Each row is a point on a landscape with many valleys, with its height.
A ball rolls from a point to the lowest of its 3 nearest points, and stops where none of them is lower. Distance is the straight distance between rows; heights are no part of it.
tiv: [-24  58 -27 -13  16 -32  45 -20]  h=43.7
mutup: [-40  49 -13 -13  27 -35  33 -28]  h=38.6
puro: [ 37 -62 -14  50 -45  34 -20  44]  h=56.7
lugel: [  0  54 -26 -12  -4 -14  52  -1]  h=42.7
paza: [  0 -19  34 -32  27  18 -26  -3]  h=28.4
deruk: [ 13  18 -11  -5 -26  10  41  17]  h=4.9
Gami: [ -6  -3  23 -25  19  15  -3   1]  h=36.8
fomi: [-21  29  -2 -17  16  -7  36  -3]  h=22.2
mub: [ 28 -50 -27  62 -55  32  -5  34]  h=70.2
sobuz: [-22  -5  54  -3  52 -56 -65 -52]  h=49.0
gasa: [-16 -11  47 -30  43  -9 -39 -35]  h=44.5
zaz: [-52  30  10  -6  38 -38   8 -31]  h=76.1
gapaf: [ 19 -26  20 -23   6  31 -17  25]  h=34.7
mipi: [-35  44  -8 -15  23 -27  34 -22]  h=34.4
ginu: [-31  84 -45 -10  22 -51  46 -34]  h=66.3
nubi: [-26  14  16 -21  22   2  14  -7]  h=20.9
rav: [ 23  34 -35   4 -41   2  49  13]  h=62.7
Mav: [ -1 -17  28 -31  20  25 -17   9]  h=8.1
piv: [ 11  55 -29  -9 -20  -9  53   1]  h=50.9
tad: [-22 -12  51 -15  55 -36 -54 -50]  h=45.8
Ralis: [-25  -1  30 -27  34  -4 -12 -18]  h=33.1
des: [-18  17   9 -21  14   7  21   4]  h=23.8
Gur: [ 29 -23 -68  66 -84  19   9   5]  h=76.2
Sofi: [ 16  34 -17  -1 -26   6  46  10]  h=21.7
lav: [ 52 -68  14   0   3  46 -47  37]  h=35.6
lided: [ 38 -59  -5  41 -38  41 -21  47]  h=46.3
gakab: [-40  10  38 -10  43 -38 -32 -38]  h=58.5
Nobop: [ 27 -25 -32  41 -63  22  10  32]  h=78.6
vudur: [ 34 -44  16 -12   1  35 -29  30]  h=32.5
parav: [-41  19  25 -17  36 -17   0 -23]  h=42.9
tid: [ 42 -55   9  11 -14  41 -33  46]  h=27.6
sume: [-44  34  10 -14  27 -21  21 -24]  h=23.7
mobi: [ 49 -65  17 -17  13  38 -59  30]  h=31.2
ravat: [  9  -4   5  -8 -15  26  18  28]  h=27.1
ren: [  6 -32  42 -39  44   3 -48 -31]  h=32.6
Razup: [-48   9  42   1  48 -62 -43 -41]  h=55.9
vezom: [-30   3  56  12  51 -80 -68 -43]  h=55.5
Fuzi: [-52  19  35  -8  41 -44 -20 -34]  h=77.8
vugu: [ 27 -37  24 -21  13  36 -31  18]  h=20.2
zisof: [-55  16  36   3  45 -56 -29 -36]  h=66.0
pir: [-44  37   2 -19  32 -29  26 -24]  h=28.5
nalib: [-32  24   8 -17  29 -11  21 -13]  h=21.1
Lebe: [-15  71 -34 -11  12 -31  58 -21]  h=49.9
Mutu: [-32   1  38 -21  44 -15 -23 -29]  h=39.2
pefu: [-61  38   5  -2  38 -52   8 -34]  h=64.5
Risi: [-57  25  21  -2  44 -53 -10 -37]  h=82.3
Sule: [-22  55 -17 -16  16 -25  46 -15]  h=39.7
mavu: [ 18 -39  36 -40  27  21 -50 -10]  h=46.8
zalal: [-28   8  22 -26  30  -7   1 -20]  h=26.8
Fube: [ 37 -53  28 -37  25  30 -53   7]  h=31.6
ripu: [ 17  73 -42  -3 -22 -12  54  -8]  h=55.6
voz: [ 66 -85  11   8   8  42 -66  42]  h=59.2
Biber: [ 43 -63  -4  34 -28  45 -35  47]  h=36.0
lom: [ -4  15  -2 -12  -5  11  33  12]  h=48.7
liku: [ 19 -10  -9   9 -37  24  21  35]  h=18.5
beri: [ 31  -5 -43  36 -74  14  23  22]  h=65.7
far: [-55  48  -4 -12  33 -44  21 -31]  h=51.9
Nusag: [ 24 -30 -59  62 -82  19  13  14]  h=75.3
fuda: [ 28  54 -42   8 -47  -2  47   8]  h=65.3
Zezu: [  3  70 -31 -14  -2 -21  52 -14]  h=51.3
tal: [ 32 -50   3  22 -25  39 -23  46]  h=26.3
Zugul: [-34   4  45  -4  53 -51 -50 -46]  h=51.4
kun: [  8   1   2 -11 -12  19  23  24]  h=34.1
Vadum: [ 27 -23   0  17 -30  31   5  38]  h=27.9
Riku: [ 33  30 -50  25 -69   9  35   8]  h=70.7
narar: [ 25 -36 -12  34 -43  32  -1  42]  h=69.9
Favik: [-45  68 -31 -12  29 -52  40 -30]  h=64.2
lomon: [-52  51 -13  -5  31 -54  26 -33]  h=59.3
Tudi: [ 25   9 -22  12 -49  13  32  25]  h=5.0
kene: [ 34 -45  24 -25  15  39 -43  23]  h=28.6
rezi: [ 33  14 -58  44 -83   9  26  10]  h=69.3
mapu: [  7 -30  40 -39  38  11 -46 -21]  h=19.6
rogu: [ 21 -38 -79  80 -84  28   6 -10]  h=77.6
mik: [ 19 -46 -64  77 -80  23   6   5]  h=76.0
Risu: [ 57 -69   7  18  -8  47 -47  46]  h=39.9
mibul: [-10  43 -18 -13   7 -13  44  -9]  h=30.7
Faraz: [ 32 -38   3  10 -18  35 -15  42]  h=20.1
reguk: [-24  -5  45 -26  43 -18 -40 -39]  h=42.5
bet: [ 28 -44 -42  66 -71  25   5  21]  h=74.3
sifu: [  3 -10  14 -21   1  22   4  20]  h=37.9
lotu: [  9 -15  19 -14   1  29  -8  21]  h=32.3
Timi: [ 24 -14 -27  28 -59  21  18  32]  h=48.9

Where does a ball stop that starts at each point below?
Vadum: deruk
sifu: deruk
tad: nubi
mibul: nubi
puro: Faraz
gasa: mapu
voz: vugu
tiv: nubi
zaz: nubi

Call two points neighbours if one is among the 3 nearest of the other. Go from one point of each pair to the other, from neighbour to neighbour, staying as low as possible. Name the highest point that can't be avoided.
mapu / vugu: gapaf
Mav / mapu: paza
nubi / mapu: gasa
deruk / Faraz: Vadum
